Points, in no order, along strands that fork, close into loops and pass close to each other.
(in the rows, 128 means zero)
Points whose rows are less than 153 apart are linked; no others are. Some points are linked to none.
demer: [129 163 133 124 132 142 180 180 125 107 143 111  63  90  98  85 160 174
  67 120 133 161 136 111 123 139 171 162  83 137 159 175 169  79 139 113]
Nir: [137 178 117 111 130 155 120  75 125 149 131 129 144 113 142 127 120 145
 164 142 139 163  89 133 131 186 107 152 145 134  65  99 114 165 101  96]
tota: [125 114 114 140 144 142 141 159 113 169 113 136  92 149  93 137 133  28
 133 155 131 131 121  96 160 104 121  96 109 105 103 100 163 103 145 100]
gug: [124 186 150  92 115 146  73 104 109 107 141  80 154 134 159 173 165 146
 132  81  79 174 127 123 144 158  82  85 138 144 114  93 103 144  88 114]
duze: [107 155 174 123 162 129 158 120 166 159 121 104 146 102 110 118 132 185
 145 145 123 170 126 119 160 126  75 125 113 149 149  88 138  97 131  75]
kasi: [169 164 103 143 153 132 129 121 106 110 172 163 164 117 154 106  80 150
  87  96 100 136 119 159 131 113 126 157 194 149 103 114 107 148 136 122]
Rozer: [140 111  57 168 132 130 114 177  91 187 170 191  97 112 144 139 132  92
 153 133 132 157  67 120 134 111 148 107 163 141 165 162  95 121 113 128]
bev: [ 76 127 169 130 158 115 182 128 160 130 120 145 107 132  95  52 192 113
  62 152 137 144 184  94 151 114 147 137 118  97 122 153 150 106 165 127]
Fuver: [ 60 149 216 132 141 118 184 113 159 152  87 116 119 130  90  62 165 135
  89 157 121 128 161 117 140 102 107 116 130  96 181 117 160  95 186 131]
bag: [ 86  83 169 111 122 105 160 117 169 113 189 158 161 108 120 109 170 142
 139 155 119  94 203 112 163  95 122 124 134 117 151 148 131 134 149 134]
liv: [163 105 107 117 114 120 173 150 143 158 108 113 102 127  98  77 141 113
  75 160 162 121 120 110 101 131 174 161  94 138 103 121 158 122 135 124]
fad: [189 130 107 133 115 146 131 138 160 142  99 103  68 140 130  95 124  96
  93 165 150 108 137  92 128 107 161 131  70 104  79 116 156 152 148 140]
Mupu: [108 113 159 103 150 123 141 130  93 153  93 107 159 200  92 111 132 102
 103 166 126 100 130 132 144 110  78 118 110 155 135 108 158 109 117  91]
Bug: [104  59  78 117  77 123  87 146 156 137 137 162 164 139  95 148 157  94
 162 102 143 141  94 160 115 113 126  97 139 120 126 147 137 123  90 162]
Zafod: [ 64  91 160 136 177 128 139 116 101 174 159 154 147 123  75 120 166  61
 117 125 103  98 149 159 147  91 122  97 170 102 198 107 152 117 133 127]
Lubuk: [184 117 123 157 163 110 139 211  79 126 160 180 114 130 123 114 128 159
 144 119  88 184 112 124 103 148 122 136 149 163 151  89 104 121 116 119]
Tuzon: [151  56  66 135 109 106 132 149 162 166 127 154 152 159 117 134 130  70
 158 129 160  97  87 125 115 115 152 120 135 121 100 138 129 136 124 160]
diri: [172 142 120 139 126 166 125 142 137 160 127 100  87 154 121 138 129  68
 116 161 118 126 129  83 142 104 129 115  83 114  68  90 167 135 130 116]
tul: [160 110  36 150 139 122  97 151 100 158 115 122 144 156 181 163  64 108
 135 107 146 108  50 131  91 156 148 132 158 143 157 170  94 136 118 159]
zat: [ 65 103 199 144 159 126 162  96 134 155 134 115 131 146  43 105 171 160
 128 147 121  80 169 166 151 108 139  92 167 117 187 145 161 154 177 177]
Naf: [160  90  55 149 129 161 130 149 111 122  99  91 122 111 144 128  92 151
 147 130 157 102  73 162 148 151 204 158 146 103 105 122 149 160 150 173]
Gil: [169  82  52 113 142 117  61 115 144 138 107 129 145 152 176 168  82 133
 122  86 135 105  64 144  87 140 157 135 136 128 164 151 115 171  89 156]
vumu: [147  92 122 115  91 130  84  94 163  74 140 181 150  98 159 133 133 184
  98  93 134 157 157 157  93 109 143 143 131 142 138 132  85 151 123 144]
Duri: [137 169 113  92 110 139 192 177 117 106 159 104  93  73 107 112  76 134
  89 124 122 124 111 125  92 164 163 173 130 117 122  98 153  92 142 125]
lusun: [139 156 148 112 135 117 123 107 173  90 132  88 163 106 181 153 147 167
 143 139 112 118 202  86 165 156 111 136  87 168 107 136  95 145 157  98]
Tosi: [157 195  98 120 119 185 125 120  95 121 143  84  77 124 167 140 110 136
 132 124 113 102  59 128 123 196 156 175 113 126  72 136 148 158 110 131]
fiv: [135 104  91 124 149 122  99 117  93 139 120 153 206 169 126 159  96  76
 116  98 149  99 136 159 140 115  92 121 149 153 115 138 114 121 108 105]
fevus: [114 144 185 137 140 112 126 126 178 152 110 108 186 100 136 123 145 206
 131 122 125 158 158 121 130 102  89 127 113 162 164 120 107  89 136  90]
Tefom: [140 107 166 162 106 111  89 134  71 140 143 219  83 169 159 182 126 108
 156 100  80 177 105 111 116  90 115  75 150 121 156 127  87  79  73 129]
Taru: [122 195 155  94 110 125  88  95 154 110 135  69 174 117 183 161 159 168
 133 106  97 145 172 110 131 178  96 117 115 144  97 118  81 158 115 121]
Dezi: [151 125 136 153 173 133 105 186  66 136 134 184  89 126 123 123 143 127
 122 125 107 181 101 126 118 107  74 135 142 143 153  83 106 103 123  95]
mobed: [ 77  83 124 140 135 135  90 152 103 133 176 179 120 146  72 174 138  97
 183 107 108  99 139 179 147 116 127  50 154 112 211 136 133 111  93 167]
poto: [162 115  98 131 138 127 151 120 113  94 152 138 162  81 157 102 114 133
  76  97 128  98 138 153 116 112 138 183 169 131 110 126 111 146 160 118]
Noka: [150 147 100 123 144 183 132 139 105 108  99  71  87 108 161 129  85 154
 153 139 125  77  75 142 133 189 191 182 110 100  74 127 161 164 130 159]
Toled: [105 115 128  99 120 134  73  20 126 102  84 111 148 116 143 180  95 127
 143  92 152 122 132 159 130 155 133 100 134  86 102 118 123 191 105 145]
valov: [162 138 145 159 134 119 150 149 148 124 123 101 165  86 139 111 149 191
 106 124 141 154 170 126  97 137 138 159  89 177 135 145 121  96 132  98]
dos: [171 116  97 154 102 115  94 149  87 147 163 197  80 164 168 164 136 120
 161 116  90 181  75 110 106 131 155  97 151 142 155 139  85 133  75 137]
rosid: [126 145  74 114 119 123 118 193  94 137 139 136  53 105 118 110 156 110
 108 103 112 163  42 122 128 119 113 146 128 137 145 151 142  80 135 115]
Digid: [115 107 166 157 134 130  90 154  43 149 136 191  94 155 145 153 133 118
 163 141  96 158 108 119 123  91  74  98 156 120 194 110  83 103  97 113]
gezoz: [134 136 117 109 122  90 239 167 153  74 137 119  86  88  93 102 109 157
  94 114 183 141 168 118 126 153 205 161  92  96 137 130 109  95 164 153]
lemu: [149 121 122 116 144 134 114 146 102 139 123 121 187 168 117 135 140 136
  84 134 125 137 128 146 119 117  90 148 133 170 122 117 136 119 100  94]
Robi: [118 159 174 144  89 128  77  68 169 128  80  67 134 142 156 131 134 141
 142 162 152 126 181 126 140 114 123 138 105 140  52 101  86 124 167 155]
sozaz: [131 146 116  97 132 149  94  64 133 113 105 125 148 113 164 163 141 124
 170 107 145 134 106 140 148 202 131 119 136  83  72  99 104 202  98 127]
zaz: [121 165 144 122 129 143  64 103  59 112 121 110 130 158 127 160 144 147
 141 100  85 182 114 147 173 108  75  80 142 160 120 109 111 135 106 114]
Fogo: [ 98 106 163 129 123  90 187 125 176  97 153 152 123 130 128  79 150 120
 125 179 150 118 201  80 155 104 136 128 109 119 115 157 125 126 169 135]
kifat: [152 115 103 132 113 107 102  81 123 158  75 108 128 153 140 136  91  40
 181 115 164  92 108 112 114 105 106 102 105  74  82 141 165 161 118 157]
moke: [139 114 126  92  96  73 137 119 180  99  94 116 116  99 164  97 122 142
 149 146 163  93 152  82  81 151 123 182  68 132 123 165 118 135 134 109]
Desiv: [136 203  98 115 125 155 117 110  75 130 151 120  96 132 165 128 135 133
 148 134 115 160  64 117 119 195  92 158 126 140  73 127 110 147  71  92]
tas: [100 115 134 144 135 135 119 117  93 174 146 140 145 128  85 156 141  46
 141 137 122 134 123 135 151  76 123  90 156 117 155 126 165 106 123 103]
Mafub: [157 123 111 107 101 128  95  99 132 160 103  98 127 148 127 158 129  68
 164 140 126 103 123  88 109 130 119 109  97 105  95 118 165 172  99 126]
Dozi: [110 171 161 109 153 145 143  92 133 171 123 101 140 115 113 130 120 157
 182 154 131 172 111 117 151 168  68 126 114 159 109  84 127 123 106  71]
nivid: [145 145 145 150 117 144  96 100 168 112 110  98 140 113 161 123 135 144
  96 156 161 120 179 135 124 115 149 179 118 142  60 119 101 102 185 135]
Fote: [ 85 124 129  97 132 133 156 176 113 131 134 163 106 162 122 106 152  94
 126 161 101  93  78 118 133 130  91 133 130 122 193 151 167 114 101  88]
ral: [ 61 120 187 136 159 131 153 106 117 176 109 119 153 147  69  90 169 117
  97 147 117 126 144 143 154 101 116 109 172  99 185 111 176 127 172 137]
Lapi: [142  83 122 126 105  91 127  96 188 105  99 128  93 114 199 110 123 139
 170 172 186  81 146  78  82 129 141 182 106 104 135 148 114 166 144 146]
Dosig: [104 154 157 124 161 131 164 162 154 118 125 124  91 109  89  76 181 153
  61 139 143 164 167 105 140 133 152 154 100 116 132 162 151  76 167  97]
lal: [107 111 138 111 106 118  98 103 172  87 155 170 181 146 142 125 115 182
  99  80 112 166 147 156 145 103 112  96 156 154 115 119  84 150 120 158]
nefal: [151 165 148 204 129 118 208 166 193  88 138  90 107 127 130  99  99 133
 113 161 141 129 195  76  92 143 181 123  58 130 113 139 114  74 158 133]
kufez: [137 184 117  81  93 134 199 163 133 101 137 109  76  85  83 114  68 160
 129 113 156 140 114 140 119 162 221 167  90  97 138 112 137  81 147 162]
taki: [158 116  86 145 122 146 141 162  96 184 126 105 102 142  91 108 159 100
  64 132 150 145 104 138 116 131 175 159 121 140 104 117 168 104 137 115]
sope: [ 88 131 167 122 125 131  97 114  77 106 115  92 157 160 101 170 133 137
 144 109  80 125 115 157 142 112  64  83 158 156 180 129 150 138 111 119]
beto: [103  94 138 104 142 127 125 129 142 117 194 175 159 123  95 125 168 146
 145 135 102 119 172 139 173 101 119 105 136 128 167 137 142 159 122 131]
tuka: [113  89 117 134 157 142  94 172 108 138 179 204 136 169  98 138 175 124
 152 125  96 131 131 150 150 112 128  86 144 125 197 139 131 135  91 137]
lisi: [123 113 137  91 112 111  79  29 105 135 127 125 157 123 107 169  78 115
 128 101 139  99 153 155 110 114 134 109 136 121 136 132 139 183 106 126]
Sabim: [167  80  85 105 112 116  64 123 163 105 115 131 127 105 185 149 120 172
 112  85 130 123 105 144  63 133 155 148 131 128 157 146 110 169 107 158]
Ter: [149 155 130 118 137 122 111 126 156 111 172 167 184 157 156 136  97 175
  96  86  74 164 131 145 157 106 120 114 196 163 113 110  95 150 108 137]
furi: [119 142 137 125  86 134 117 105 163 117 125 115 180 143 127 150 159 119
 122 136 100 138 148 122 158 112 124 112 145 124  70 144 145 140 132 141]
sadu: [157 145 130 146 131 151 122 109 123  93 117  99 139  91 164 115  97 167
  76 141 153  83 154 159 109 138 173 198 145 130  89 138 116 134 166 139]
Bon: [ 85 173 192  98 121  96 168 134 175 116  85  91 139 154 115  92  90 144
 130 157 108 104 151  99 147 118  52 124 119 112  94 109 137 112 142 139]
lomez: [ 66 127 172 164 122 151 123 124  76 122 113 101 141 182  98 220 124  89
 171 116 104  91 105 162 123 142 100  50 165 154 190 167 144 121  89 134]
Zuf: [145 133  61 145 132 103 117 181  73 161 146 154  73 107 156 108 126  88
 127 104 122 150  45 116 108  99 115 126 146 145 167 163 101  85 132 124]
vorod: [177  68  70 165 117 146 141 128 154 136 107 132 135 144 144 136 125 100
 133 126 177 108  97 136 140 124 185 143 139  93  69 129 148 168 143 164]
babap: [132 136 129 166 112 110 224 160 151  84 126  92 109 121 114  84  92 147
 108 138 172 124 193 101 106 156 206 155  65 111 121 135 110  74 165 148]
lole: [ 76 107 159 173 132 146 107 142  86 112 140 154  89 151  93 201 112 108
 183 104 116  98 115 198 112 116 119  26 163 141 215 163 114  97  82 168]
veb: [ 57 140 208 131 144 112 176 128 185 107 111 124 144 113 117  81 160 174
 138 148 116 109 160 113 153 119  88 122 106 115 205 145 150  97 193 127]
Tigek: [112 192 191 126  91 119 118  60 157 142  95  69 110 102 130 113 128 134
 170 172 133 140 163 105 141 121 115 118 114 129  48 107 107 147 151 146]
keze: [152 150 107 133 151 147 180 210  93 114 169 130 121  88 117 106 106 154
 124 121 104 156 124 129 107 169 127 162 142 156 151  94 141 104 132 105]
fom: [115  84 111 111 128 121  95  60  94 123 137 160 176 138  89 153  82 104
 138  85 160 111 136 197 147  90 118  92 158 133 131 120 114 143 121 133]
kika: [147  99 126 130 125 114 110  82 163 121  97 131 137 114 188 138  97 107
 124 159 157  61 154 101 100 118 136 168 138  65  96 142 141 183 135 141]
moma: [144 126 140 129 112 104 175 163 179  92  89 109 127  93 122 101 140 165
 143 137 149 129 145 112  84 157 112 160  59 146  99 152 126  93 118 111]
kegiz: [157 124  54 112 142 137 109 146 115 130 130 152 103 106 142 142  95  92
 147 119 133 110  93 125 148 155 125 153 127 139 108 124 132 149 140  99]

A piece is two or more points that can be reached from each other along the links. Count, over all rows, the pieces, the separate loops (a circle has one, a figure eight two, a Y none), the forks (points with three links) and the tips (points with one).
pieces => 4
loops => 0
forks => 5
tips => 13

A fork is a point with three links, a tip a point with one. Leave the first point through the second and follow the links. Name the first fork or tip that comes.
kasi / Ter => tul
keze / Lubuk => rosid
Lubuk / keze => nefal
Taru / gug => bev
bev / Fogo => lusun
Nir / Dozi => kika

Name the points in between on the shortest way along the links from the first point to the second, in order.
lisi / moma => Toled > sozaz > Nir > Dozi > duze > fevus > valov
lusun / Fogo => Taru > gug > zaz > sope > lomez > lole > mobed > tuka > beto > bag
Lubuk / rosid => Dezi > Digid > Tefom > dos > Rozer > Zuf
Toled / Bug => sozaz > Nir > Desiv > Tosi > Noka > Naf > vorod > Tuzon
Digid / nefal => Dezi > Lubuk > keze > Duri > kufez > gezoz > babap
